Points on a hilly landscape, in no order, each with its height.
A ball rolls from a point to whichever of its 6 nearest points has the largest drop for the distance, and stops where none of them is lower. Distance is the straight distance between rows; heights are no part of it.
z457 h=317: [  1   2  -4  -9  18  18 -12  20 -14  -2 -26  30 -12  10  17 -28 -20   5
 -23  11  19  24   8  16  21 -15   5  -6 -23  -1  13 -19   1   5 -21]
z686 h=484: [ 17  20   1  24 -27  -1  11  43  16  18  10 -22   0   0 -10   8  25  -6
  38   3 -28   7  -9  -4 -31  14 -15  10  26 -16  10 -25 -12 -21   1]
z697 h=472: [-30  -4  37  23  25  -5 -30   9 -26  11   2  27  11   0  23 -15 -11  -7
  -7  16  -4  10 -32  -4  33  -3  31 -16 -25  31  -5  13  12   9 -35]
z975 h=137: [ -9   6  30  40  -5  -9   0  18 -12  19  14  10   3  -1   4 -13   5 -13
  18  -7 -22  12 -29   6  -8   5   7  -5  -2   5   2  -1  -4  -2 -24]
z920 h=286: [ -2 -10   0  -5  -6   1   0 -10  -2  -6  -6  -2   4  -1  10   4  -3  -6
  -7   0   6   0   6   1  -3 -23   4  -5  -1  -9  -5  -5   0  16   2]
z994 h=469: [ 16 -11 -18 -18 -20  -3  21 -20  26 -20   1 -21  10  -8 -12  20  13   7
  -3  -2  -6 -16   9 -11 -20  -5 -16  11  25 -16   0  -6   2   6  19]
z618 h=290: [ -8  -5   6  23   0 -15   5  -2  15   5  18 -12  24 -10 -26  12  16   8
  28 -24   5 -14 -32 -16 -34  33 -20  10   5   4  15  33  17 -13  25]
z400 h=260: [ 18   9 -21 -28  -1  17  10  15   8  -9 -17   0 -22   0   6 -14 -15  12
 -21   5  21  14  31  25   1 -14 -24   5  -4 -17  14 -48 -16  -7  -1]
z270 h=437: [-12  -8  -3 -14  11   6 -14 -48 -19  -7  22  14  -8  13   0  12   3  -8
 -10   3   5 -27   2 -15  28  11  23  -2  -7   4 -27  37   9  -2   7]
z365 h=166: [  7  -4 -23 -40   1   7   6 -22   1 -12 -19  -4 -15   4   3   0 -18  -5
 -24  -5   4   2  35  17   9 -27   3 -10 -11 -13 -13  -9  -6  25  11]
z684 h=415: [ 28  20  -5  10 -18  -4  -3  47  16  12 -10 -12 -23   1  10   6  10   6
   9   5 -17  28  16   7 -22  -9 -19   3  21 -20  12 -45 -11 -25 -13]
z883 h=283: [ -9 -13   6  -5  12  -9 -10 -24 -17  -3   3  10  -1   6  16  16  -2  -6
  -8   5  10 -10  -3 -16  16 -11  20  -6 -11  14 -21  24   5   5  -8]
z54 h=92: [ 20  -5 -23 -10 -12 -10  22 -20  33 -17  13 -20  13  -8 -27  17  22  11
   2 -16  -7 -29   2 -25 -27  21 -17   9  25 -15  11  15   6  -4  25]
z624 h=196: [-23  -7  18  18  20 -19  -9 -33 -25  15  19  12  19  11   1   5   7  -6
  16   0   7 -19 -30 -23  17  27  12   2 -20  21 -22  52  15 -14   7]
z967 h=287: [  5   1 -21 -27  24  17  -1  11 -16  -6 -39  25 -14  16  18 -35 -25   8
 -35  17  23  15  21  22  32 -10   7  -5 -31   0  10 -18  -7  13 -10]
z225 h=640: [  3  15  11  30 -26  -6   2  42  30  16  13 -37  17 -16 -36  10  25  -1
  53 -15 -32   3 -16  -7 -34  31 -20  12  33   4  12   5   1 -17  23]
z359 h=403: [-19  -6  20   0  22  -1 -21   0 -21   2  -7  21   9   1  23  -4 -11  -9
 -12  13  11   3  -9  -5  29 -21  24 -14 -17  17 -14  13  10  15 -21]
z250 h=240: [-19  -5  20  21  12  -1 -11   3 -15   5  -3  12   7  -3  14   0  -5 -12
  -2   0   4   5 -18  -3  11 -10  20  -3  -9  10  -5   4   6  13 -16]
z872 h=417: [ -1  17  33  46 -14 -17   7  35 -10  22  18  -6  13  -1  -7 -12  18  -9
  43  -8 -28  20 -34   4 -25  16  -6  -3   2  13   3   8  -2 -13 -14]
z549 h=207: [ -1   0   1 -14  16  12  -8   7 -14  -2 -21  20  -2   6  14 -20 -18  -8
 -25  10  17  11  12  14  22 -23   7  -8 -22  -7   1 -10   0  17 -10]
z531 h=398: [ -3  -1  -3  19 -17  -5   8   9  33   1  16 -29  24 -16 -28  14  19  11
  27 -13  -6 -13 -19 -12 -33  26 -18  16  29   6  16   6   1  -9  19]
z222 h=418: [ 15   7 -14 -22 -25  16  15   5  20  -9  -2 -24   2 -13  -4   9   3  -1
   3  11  -5  -5  24  11 -14 -13 -24  11  24 -31   8 -43 -10   2  22]
z53 h=237: [ 18   9 -32 -49 -12  11  19 -12  10 -17 -13 -16 -14  -6  -2  -4 -16   3
 -19  -3   3  -2  48  21  -1 -24 -24  -3   2 -27  -2 -34 -18  15  24]
z374 h=408: [ 29  14 -40 -56 -17  13  25 -12  25 -23  -9 -30  -9 -14 -10   9  -5   7
 -12   1 -10 -10  60  12  -6 -17 -32   7  16 -33   1 -46 -16  10  35]
z131 h=266: [ -7 -11   2   1  11  -6  -6 -34 -14  -1  10  10   1  16   4  17   9  -1
  -3  -3   4 -19  -4 -21  14   6  20  -3  -7   3 -23  36  11  -2   6]
z483 h=530: [  7  21  18  38 -18 -11   8  37  -2  21  19 -10   3   3  -6  -8  18  -3
  37  -1 -28  14 -24   4 -24  10 -10  -1  11   0   2  -5  -6 -17 -14]
z949 h=281: [ 11   0  -8 -20 -16   9  13  -3  10 -12  -3 -13   3  -8   2   4  -2  -1
  -7   3   4  -1  20  12  -9 -20 -18   3   8 -25   2 -31  -8   8  12]
z987 h=221: [  6  -8 -10 -21 -10   2   9 -15   3 -15 -10  -9  -1  -2   3   9  -8  -5
 -12  -2   3  -5  19   4  -3 -26  -4  -5   2 -14  -5 -12  -2  18  10]
z378 h=232: [  5  -9 -32 -49   5  13   0 -42   3 -17 -16  -3 -23   3  -1  13 -16  -2
 -31  -9   9  -6  51  12  10 -17  10  -4   1 -11 -14  -5 -10  20  16]
z612 h=562: [-13 -10   3 -25  19  10 -18 -50 -23  -5  24  23 -15  15   7   9  -6 -10
 -25   9  12 -22  12  -8  35   2  24  -8 -13  14 -30  36   7  -1  -6]
z876 h=181: [-14 -17  12  21   1 -10  -1 -18  -3   5   0   4  15   3   5  12   6  -4
  11  -7   7 -10 -22 -15  -7   3  12   5  -8  13 -11  21   8   0  -2]
z212 h=349: [  5   8  10  16 -14   6   4  23   3  10   7   4 -10  -6   4  -7   6  -6
   7   1  -8  11  -4  12 -13  -6  -4  -4  10 -12  10 -25  -9 -10 -18]
z952 h=212: [-20  -7  17  35   3 -14   4  -6   3  11  11  -5  19  -2 -20   7  11   5
  30 -21   6  -9 -35 -11 -25  24  -4  12  -2  18   5  35  16 -12  12]
z248 h=267: [-17   4  35  49  -5 -18  -2  13 -16  21  12   5  11  -4  -3 -10   7 -12
  30 -15 -19  15 -38   2 -13  12  13  -1  -7  22   1  14   3  -3 -19]
z943 h=395: [  4 -15  -8   2 -10  -9  10 -28   8  -8   2  -5  13   2  -9  19  13   5
   4 -12   1 -21  -7 -16 -17   4  -1   7   8  -9  -4  15   6   2  18]
z345 h=298: [ 18  11   1  -3  -5  12   1  28   7   5 -10   9 -26  -2  11 -10  -5   5
 -10   4   6  22  13  20  -3 -15 -16   3   9 -15  18 -38  -9 -12 -18]
z717 h=500: [-17 -10 -12 -50  25  25 -19 -52 -22 -12  12  20 -25  11   5   9 -19  -2
 -40   9  25 -16  27   8  35  -2  26 -11  -7  14 -23  24  -4   6  -4]
z960 h=464: [-14   4  25  43 -14 -12   5  16   5  17  15 -15  11  -9 -17  -3   9  -3
  37 -15 -20  11 -34   1 -27  19  -8   7  12  20   5  15   2  -7  -6]
z571 h=361: [ 25   2 -27 -11 -13 -12  22  -6  45 -14  12 -29  21 -17 -34  23  26  10
   5 -15  -7 -27   1 -29 -31  29 -26  15  32 -18  14   6   6  -4  29]
z837 h=319: [ -7   7  20  17  12   9 -12  22 -17  10  -6  26 -10   3  14 -19  -6  -5
  -6   5  -4  14 -12  13  11 -11  14  -9 -15  -3  11 -10   6   3 -31]
z334 h=206: [-20 -11  19  36  -3  -8  -2  -6  -4  11   4  -1  13  -2   0   5   4  -4
  19 -10   0   0 -30  -3 -12   4  11   6  -2  14   0  12   1   1  -5]
z269 h=225: [-16 -11  12   4  16  -9 -13 -37 -27   5  22  17   6  15   6  11   3  -8
   4   4   5 -22 -21 -21  21  17  20  -4 -16  16 -30  49  15  -9   2]
z313 h=454: [ 17  20   9  26 -21  -9   6  46   6  19   9 -11  -6   2  -3   4  21  -2
  32   2 -24  17 -11   2 -23   6 -10   3  20 -11   5 -23 -11 -24 -14]
z533 h=131: [ -9 -12   5  22   3 -13   4 -20   3   3   9  -1  15   7 -12  12  15   5
  17 -15   9 -21 -24 -18 -17  18   6  10  -5   5  -2  35  10  -6  12]
z178 h=537: [  2  -2  -1   5 -23  11  13  11  14  -1  10 -16   6 -11  -7   6   6  -5
  12   5 -12  -3   0   5 -14  -4 -15   9  23 -18   5 -27 -10   1   6]
z773 h=318: [ -4   1  11  24 -17   5  10  11   3  10  12  -7   5  -7  -2  -1   5  -7
  19   2 -10   1 -15   8 -15  -4  -5   4  13  -5   7 -13  -6   2  -8]
z110 h=499: [ -3   4   3  23 -25  -1  10  24  27   7  15 -33  15 -18 -29  11  18   6
  36  -9 -20  -1 -20  -7 -31  27 -16  16  34   4  14   2   1  -8  15]
z91 h=277: [-30 -12  13   7  19 -23 -11 -44 -24  13  38   4  17   5 -17  -3  -5 -14
  13  -1  -3 -30 -32 -15  32  43   7  -9 -14  24 -29  71  27  -3  16]
z673 h=227: [-26 -11  25  27  15 -14 -13  -8 -17  11   2  12  11  -3  17   7  -3  -6
   4   5   7  -1 -27 -14  13  -5  25  -3 -17  25 -11  20   7   2 -19]
z493 h=216: [-31  -7  28  44  11 -18  -9  -9 -16  17   7   7  19  -1   3   5   1  -4
  26 -10   6   4 -40 -14  -3  17  17   5 -13  32  -7  32  10 -10  -6]
z971 h=727: [-17   4  24   7  25  11 -27  19 -27   8 -17  42  -3   7  22 -30 -12   2
 -19  20  -3  21 -17   7  41 -11  28 -18 -28  17  13   5  11   6 -33]
z84 h=272: [-20   2  32  34  10  -2 -17  16 -21  14   2  25   3   2  13 -16  -5 -13
   6   4 -10  12 -25   4  12  -2  26 -10 -19  12   3   3   5   9 -29]
z678 h=248: [-35  -5  44  54  18 -24 -22   0 -25  27  11  13  18  -3   7  -4  -2 -10
  26  -8  -5  17 -47 -11   7  21  31  -3 -21  47  -6  31   8 -10 -20]
z24 h=274: [ 22  12 -18 -18  -1  15  -1  28  12  -4 -23   0 -32  -3   8 -19 -14  17
 -20   7  13  27  31  26  -1 -13 -24   6   1  -9  18 -51 -12 -12 -13]
z631 h=386: [  6   2 -10   0  11  14  -9  21 -13  -3 -39  26 -24  14  17 -38 -23  21
 -27  10   8  35  11  26  21 -12  10  -6 -19  11  27 -20   0  -6 -28]
z586 h=362: [ 26  17  -2   4 -11  -6  -6  44  10   5  -8  -2 -25   0  11  -7   1  12
   0   6  -9  33  14  15  -9  -8 -17  -2  13 -11  13 -40  -7 -22 -25]
z473 h=261: [ 22  12 -23 -35 -14  16  11   5  11 -10 -10 -13 -10  -9   2  -2  -9   4
 -10   9   7   3  38  20  -7 -18 -26   6   5 -31   9 -47 -18   0  18]
z157 h=289: [ 20   6 -14  -7   4  12  -2  24   2  -6 -28  13 -32   6  11 -27 -18  20
 -22   5  13  32  21  25   8 -14 -15   2  -5   3  20 -40  -8  -8 -21]
z476 h=521: [  4 -11 -14 -16   1   0   0 -40  -1 -12   0   3  -7  12  -1  23   3  -2
 -12  -7   3 -15  13 -12  -2  -5  15   0   1  -6 -15  20   4   6  13]
z343 h=330: [ 27  17 -27 -29 -11  18   9  21  23 -11 -13 -19 -19 -11   2   5  -2   9
  -4  11   9   6  46  15 -12 -13 -31  17  18 -36  15 -62 -22 -11  20]
z505 h=275: [ 10   3 -16 -23  12  18   4  15  -6  -7 -31  17 -24  10  12 -30 -21  11
 -31   9  22  17  24  26  10 -16  -8  -2 -22  -7  18 -29  -9   4 -11]
z71 h=263: [  0  -8  -7   5   2  -7   5 -34  -1  -5  11   2  11  13 -14  16  15   2
   8 -12   3 -29 -11 -22  -7  18   9   5  -2  -6 -12  37  14  -2  20]
z834 h=205: [-32  -7  27  28  28 -20 -11 -23 -30  20  21  16  26   9   3   5   3  -8
  21   2  12  -8 -43 -19  16  31  12  -1 -30  31 -21  54  18 -22  -2]
z241 h=588: [  6   3 -10  11 -20  -5  10  20  42  -4  11 -39  22 -23 -32  18  21  10
  29 -12 -12 -11 -10 -18 -32  28 -21  23  37  -7  19  -4   0  -6  27]
z401 h=411: [-15 -11   8 -14  17   1 -16 -46 -30  -2  26  23  -8  15   7  10  -1 -10
 -12   6   5 -23  -2 -15  32   6  26 -10 -13  15 -31  44   9  -7  -2]
z523 h=384: [ -5  -8 -16 -50  28  12 -14 -25 -15 -10 -10  10 -26  12  14  -6 -28  -2
 -46   8  15   3  30  11  43 -12  23 -22 -13  23 -22  19  -6  20 -13]
z529 h=222: [-12 -12  13   9   6  -8  -5 -14 -13   0  -3   5   4   0  12  13  -3  -6
  -3   0   8  -6  -6  -8   4 -17  17  -4  -9   8 -16  12   4   9  -4]
z336 h=305: [-12  -6  14   1  11   0 -12   0 -16  -3 -11  15   4   5  17  -6 -14 -10
 -12  11   7   3  -4   3  20 -21  14 -11 -18   5 -10   4   6  19 -14]
z283 h=643: [ 12  12  -8   6 -28  11  11  25  21   5   4 -26  -1  -9 -11  10  16  -3
  25  11 -17  -1   4   3 -21   4 -16  16  30 -25  10 -38 -13 -10  10]
z301 h=279: [ -9  -7  15  23 -16  -1   9   0   4   4   7  -8  12  -8  -5   5   5  -5
  14  -9  -2  -2 -18   2 -17  -3  -1   5   6   3   2  -2  -3   6  -4]
z352 h=399: [ 17  14  -9 -11 -15  15   3  21  15   0   1  -9 -15  -9   3   3   5   0
   1  11   0   7  22  13 -11 -14 -25   7  17 -27  12 -45 -15 -14   5]
z197 h=311: [ -4  -7 -20 -46  30  11  -6  -6 -26  -9 -22  18 -16  19  20 -32 -35   0
 -46  24  11   7  25  13  54 -12  19 -24 -28  23 -21   8  -4  24 -14]
z898 h=350: [ 18  17   6  12 -12   3  -3  36   3   7  -1   4 -22   2   9  -1   5   5
   0   4 -10  23   1  14 -10  -9 -12  -5  15 -14  14 -32  -7 -20 -21]
z679 h=353: [-36   3  47  57  21 -27 -25  12 -28  26  12  21  17  -2   8 -14  -3 -14
  21  -2 -22  23 -49  -5  13  19  34 -10 -28  44  -6  31   4  -3 -33]
z423 h=278: [ -9 -10  -4   8  10 -10  -2 -33 -10   2  23   5  13   9 -15   7  10  -7
  11 -12  -3 -37 -14 -22  10  34  10   2  -7  -1 -16  51  20   3  24]
z981 h=441: [ 29  16 -17 -10 -14   2  -6  40  18   2 -16 -11 -34  -5   6  -3  -2  13
  -3   1  -3  29  37  18 -13 -13 -26  14  19 -15  17 -55 -14 -20  -5]
z193 h=258: [ 14   5 -16 -30   5  16  10   7  -1 -10 -18   5 -12   5  12 -19 -18   0
 -24   3  18   8  26  23   7 -23 -14  -5 -14 -19   4 -30  -9  12   6]
z77 h=68: [  3  -5  -9   6 -14 -10  19  -6  26  -9  14 -22  20  -9 -23  15  20  12
  15 -16  -2 -20 -15 -21 -30  24 -18  15  21  -3  11  12   8  -4  23]
z305 h=288: [ 14  -7 -18  -1  -6 -11  17 -21  23 -12  19 -15  15  -6 -26  11  20  10
   7 -20  -2 -31 -10 -24 -23  28 -14   9  14 -14   9  25  11  -5  28]
z532 h=440: [-11 -10  -4 -44  28  10 -18 -35 -22  -7   5  21 -26  11  16   3 -21  -2
 -41  10  19  -4  19   5  40 -13  26 -23 -16  27 -27  30  -2   7 -16]
z671 h=455: [ -2   9  16  36 -20  -3   9  22   1  17  16 -13   9  -7 -13  -6  15  -5
  34  -7 -21   9 -26   5 -22  11  -6   3  15   6   5   0  -4  -5 -10]
z506 h=295: [ -2  -8 -31 -52  15  17  -8 -39  -4 -16 -14   4 -29   9   4  11 -21  -5
 -33  -6  15  -6  46  13  22 -13  19  -8  -3   1 -19   4 -15  20   9]
z221 h=183: [-16 -13   8  15  10 -14  -4 -27 -15   7  11   8  10  12   3  15   8   1
  11  -2   9 -17 -23 -22   9  12  17   4 -14  10 -18  37  11  -6   5]
z437 h=372: [ 14 -11 -19 -20 -14  -1  17 -33  16 -21  -2 -12   1   2  -9  20   7   5
  -9  -8  -7 -18  17  -9 -16  -8  -4   4  16 -19  -3   0   2   8  19]
z29 h=113: [-13 -11   1 -29  25   1 -21 -24 -23  -4  -1  19 -13  13  19   1 -16  -1
 -33  10  12  -3   8  -1  38 -19  22 -21 -17  27 -26  29   3   9 -19]
z663 h=213: [-18 -14  19  12  13 -13 -15 -15 -18   6   2  13  10   5  16  10  -1  -8
   1   3  12  -5 -15 -16  14  -8  21  -6 -17  19 -18  25   6   5  -8]
z550 h=294: [ -2   4  13   3   4  12  -4  15  -7   2  -9  21  -9   2  13 -16 -10 -11
 -12   6   7  12   1  16   4 -20   1  -8 -13 -11  10 -21  -2   3 -18]
z214 h=204: [-14  -7   4  16  15 -18  -2 -20  -8   7  20   0  23   5 -19   4  10  -5
  22 -16   3 -28 -28 -21  -1  39   3   3 -16  -1 -10  56  26  -6  28]
z563 h=574: [ -2  13  23  39 -20 -10   7  31   9  19  20 -23  13  -6 -22  -4  17  -4
  48 -10 -30  10 -27   0 -29  21 -14   7  20  10   6   4   0 -11   4]
z102 h=259: [-37  -7  36  43  20 -21 -23  -2 -27  20  11  18  14  -3  13  -2  -5  -8
  12   3   1   9 -41 -13  17   8  31  -5 -22  43 -10  26   5  -5 -25]
z893 h=463: [  9  -7 -11 -16 -26   3  16 -10  20 -14  -2 -22  10 -11  -5  14   5   3
   0   2  -7 -10  13   0 -17 -14 -15   9  21 -21   1 -24  -4   7  20]
z953 h=354: [  1   5  -1  14  -4 -16  12  10  35  -5  24 -24  28 -23 -39  18  23  11
  27 -23   2 -21 -20 -24 -36  43 -28  12  19  -2  25  27  14 -17  34]
z213 h=341: [ -8  -2   7 -13  20   7 -15  10 -19  -1 -20  24  -1   8  18 -19 -19  -8
 -23  15  13   9   5  14  31 -22  11 -13 -23   6  -3   0   6  20 -15]
z185 h=515: [ 18  26  12  38 -23 -11  10  54  10  23   9 -23  10   5 -12   1  29  -3
  49   0 -30  15 -18  -6 -34  18 -14   3  18  -7   5  -9  -7 -27   2]
z14 h=265: [-23   4  38  52   5 -17 -10  10 -19  22  13  13  11  -3   5 -11   2 -15
  22 -11 -18  18 -38  -1  -1  10  21  -8 -15  26  -1  14   4   2 -23]
z331 h=367: [  0 -11 -20 -36   8  16  -7 -46  -3 -16  -6   7 -19   9  -2  22  -5  -4
 -23  -6   8 -15  37  -2  12  -9  18  -4   0  -5 -15  13  -3  10  12]
z426 h=226: [-17  -4  24  29  -4   0   0   9  -9  11   4   9   5  -5   7  -3  -3 -13
   8  -4  -5   6 -20   4  -7  -6   6   1  -4   7   4  -2   0  10 -18]
z12 h=75: [  2  -5 -16 -32  15  11  -7  -4 -12 -10 -22   9 -10   6  18 -12 -21 -10
 -31   4  14   5  25  17  29 -21  11 -16 -19  -2 -14  -4  -6  25  -4]
z543 h=254: [ -8 -13   7  14 -12  -5   8 -11   3  -1   0  -4  10  -2  -1  12   1  -2
   7  -5   0  -6 -13  -7 -11  -9   5   3   2   0  -4   2   2   8   2]
z88 h=426: [  1 -14  -1  -3 -17  -3  14 -13   8 -10   0 -14   8  -6   0  13   3   1
   1  -5  -1 -12  -3  -2 -16 -11  -7   8  12 -10  -1  -7  -2  10   9]
z942 h=697: [-13  -3   7 -23  29   8 -16   5 -28  -5 -18  25  -2  10  25 -26 -24  -4
 -33  26  10   9   5   9  46 -23  18 -21 -26  18  -8  12   7  23 -21]
z41 h=541: [  6  16   9  34 -27  -4   6  36  15  18  15 -23  11  -3 -18  -1  21  -7
  47  -4 -30   7 -19   0 -27  17  -9  11  22  -4   5  -4  -5 -15   2]
z486 h=219: [ -1  -8  -4 -19   5   3  -6 -14  -8  -8 -15   5  -2   3  16   5 -10  -8
 -17   2  11  -1  17   4  11 -24  13 -12 -12  -2 -15   4   0  21   1]
z89 h=231: [ -3  -6 -18 -39  16   8 -11 -27 -11 -11 -14   6 -19  10  13   8 -19  -4
 -33  -1  11   0  30   8  25 -18  25 -15  -8   6 -21  10  -4  18   0]
z587 h=251: [ 14   6 -16 -33  -4  14  12   1   4 -10 -11  -8 -11  -5   5  -7 -12  -3
 -18   5  14   2  31  21  -4 -21 -22  -2  -5 -28   5 -34 -14   8  10]
z827 h=149: [ -5  -3 -15 -17  27  22 -11  11 -31  -4 -46  34 -14  26  28 -47 -31  28
 -36  39  11  30   8  18  49  -7  28 -13 -35  34  21 -11  -3  -6 -25]
z902 h=334: [  9  11  15  15  -2   3  -6  26  -5   9  -3  22 -19   4   8 -19   1  -1
  -7   3  -6  23  -7  12  -1 -12  -2  -9  -2  -6  17 -22   1 -10 -33]
z8 h=840: [ 34  19 -27 -15  -9   4  -6  48  20  -6 -36 -25 -38  -6   8 -21 -15  21
  -7   2  -9  37  50  27   3  -7 -29  15  13  -3  14 -66 -19  -7  -7]
z847 h=523: [ 16   5 -18   0 -13 -10  18   9  47 -12  16 -33  27 -21 -32  20  28  10
  17 -17  -2 -23   0 -30 -33  32 -26  20  34 -10  19   9   4  -9  32]
z860 h=257: [ 22  -8 -27 -18 -14  -2  21 -33  29 -24   9 -13   6  -3 -24  19  19  12
  -5 -14  -6 -27  12 -20 -23  12 -14  12  22 -22   4   7   5   2  23]
z785 h=282: [ 22   2 -27 -40 -21   7  21 -23  26 -22  -5 -26   1 -13 -10  16   0   8
 -10  -1  -9  -9  39   4 -11 -17 -21   4  21 -24  -2 -27  -9  12  26]
z582 h=513: [ 21   1 -24 -30 -28   5  21  -6  29 -17  -6 -33  12 -19 -12  17   6   6
   1   6 -16 -13  27  -6 -16  -8 -28  14  30 -31   6 -32  -8   6  29]
z151 h=778: [-10   3  12  -3  32  20 -24  17 -25   2 -26  39  -5  16  19 -32 -16  12
 -29  28   6  25  -7  13  43 -10  25 -15 -27  18  15   0  10   4 -29]
z958 h=608: [ -4   2  -6 -19  25  21 -12  17 -25  -3 -35  33 -10  15  21 -37 -24   7
 -35  26  16  20   7  14  43 -14  15 -12 -33  11  10  -8   1   5 -20]
z134 h=644: [  0  -2 -19 -26  30  21  -7  10 -28  -7 -41  33 -11  23  22 -45 -31  16
 -38  35  18  17  12  15  49  -9  19 -15 -39  19  10  -7  -2   3 -17]
z965 h=396: [ 26  19 -29 -28  -6  14   0  32  22  -5 -23 -19 -32 -10   5  -1  -7  18
 -11   2  13  21  44  21  -8 -11 -32  19  17 -17  18 -65 -24 -15   9]
z127 h=271: [-25 -13  27  12  23 -16 -21 -15 -29  10  10  21  12   3  24   7  -4  -1
  -6  11  12   1 -26 -20  28  -5  28 -11 -22  33 -21  30   5   0 -24]
z416 h=355: [  8   8 -10   8  -1 -21  17   5  31  -7  37 -18  32 -31 -48  13  24  -6
  23 -32  -1 -31  -6 -26 -30  47 -32   4  10 -17  23  43  19  -7  42]
z632 h=203: [ 11  -6 -26 -38 -13   6  14 -32  11 -20 -12 -14 -10  -6  -2  10  -8   2
 -17  -7  -1  -6  37   8  -6 -22  -5  -2   8 -18  -8 -14  -6  17  20]
z555 h=493: [-12 -10  16 -11  23  -7 -22 -19 -28  -2   5  19  -2  11  21   7 -10  -4
 -20  12  13  -5  -8 -14  31 -14  25 -18 -20  30 -23  29   6   4 -22]
z419 h=344: [ 14   6 -16   2  -9 -14  20   0  34  -9  24 -22  24 -19 -37  16  24   9
  12 -21   2 -32  -9 -27 -32  37 -24  14  22 -13  18  25  10  -9  30]
z244 h=777: [ 10   0 -10  -9 -26   9  13   4  24 -11   1 -28  12 -15  -8  13  11   0
   9  10 -12  -8  13  -1 -16  -5 -20  14  33 -21   7 -32  -9   3  19]
z146 h=366: [-11  -6  11  27 -15  -8   7   7  21   3  16 -23  18 -13 -24  11  14   9
  34 -17  -6  -6 -28  -4 -32  22 -13  13  21  16  10  14   1  -7  11]
z394 h=273: [ -7  -5  11  18 -15   4   6   3   0   2   4   1   3  -3   2   0  -1 -10
  11   0   0   0 -10   6 -12 -10   1   4   4  -4   3 -12  -3   9  -9]
z956 h=268: [  7   8  -3 -12  -5  15   4   8   3  -3 -10   9  -9  -4  10 -11  -7  -3
 -14   6  14   8  13  19  -2 -22 -15   0  -1 -21  10 -30  -7   2  -5]
z823 h=462: [ 27  22  -4  24 -24  -8   6  50  18  18  -2 -22  -9   4  -3  13  25   2
  34   2 -22  15   2  -7 -29   5 -15  11  27 -21   9 -36 -15 -26   0]
z986 h=151: [  3  -3 -22 -39  21  12  -2  -2 -13  -8 -32  13 -15  16  14 -26 -27  -3
 -38  11  15   5  33  20  34 -13   7 -14 -29   1 -10  -6 -11  27  -3]
z951 h=338: [ 17 -11 -21 -16 -11   0  16 -36  18 -18   6  -7   0   1 -16  19  13   8
  -9 -12  -6 -22  11 -17 -16   4  -1   7  16 -20  -1   8   4   5  23]
z545 h=402: [ 13  16  14  25 -15  -1   5  32   0  16   8   1 -10   4   5  -5  12  -2
  15   4 -18  18  -6   7 -15   0  -9  -1  15 -13   9 -25  -9 -19 -22]
z616 h=284: [  1   1  -5  13   5 -20  14 -11  16  -2  26  -9  23  -9 -35   5  16   0
  19 -29   4 -31 -20 -20 -23  42 -16   7  -2 -11   9  46  22  -5  36]

Where does a ball stop that starts at each point below?
z686 => z975
z679 => z533
z102 => z533
z185 => z975
z8 => z12
z981 => z12
z563 => z975
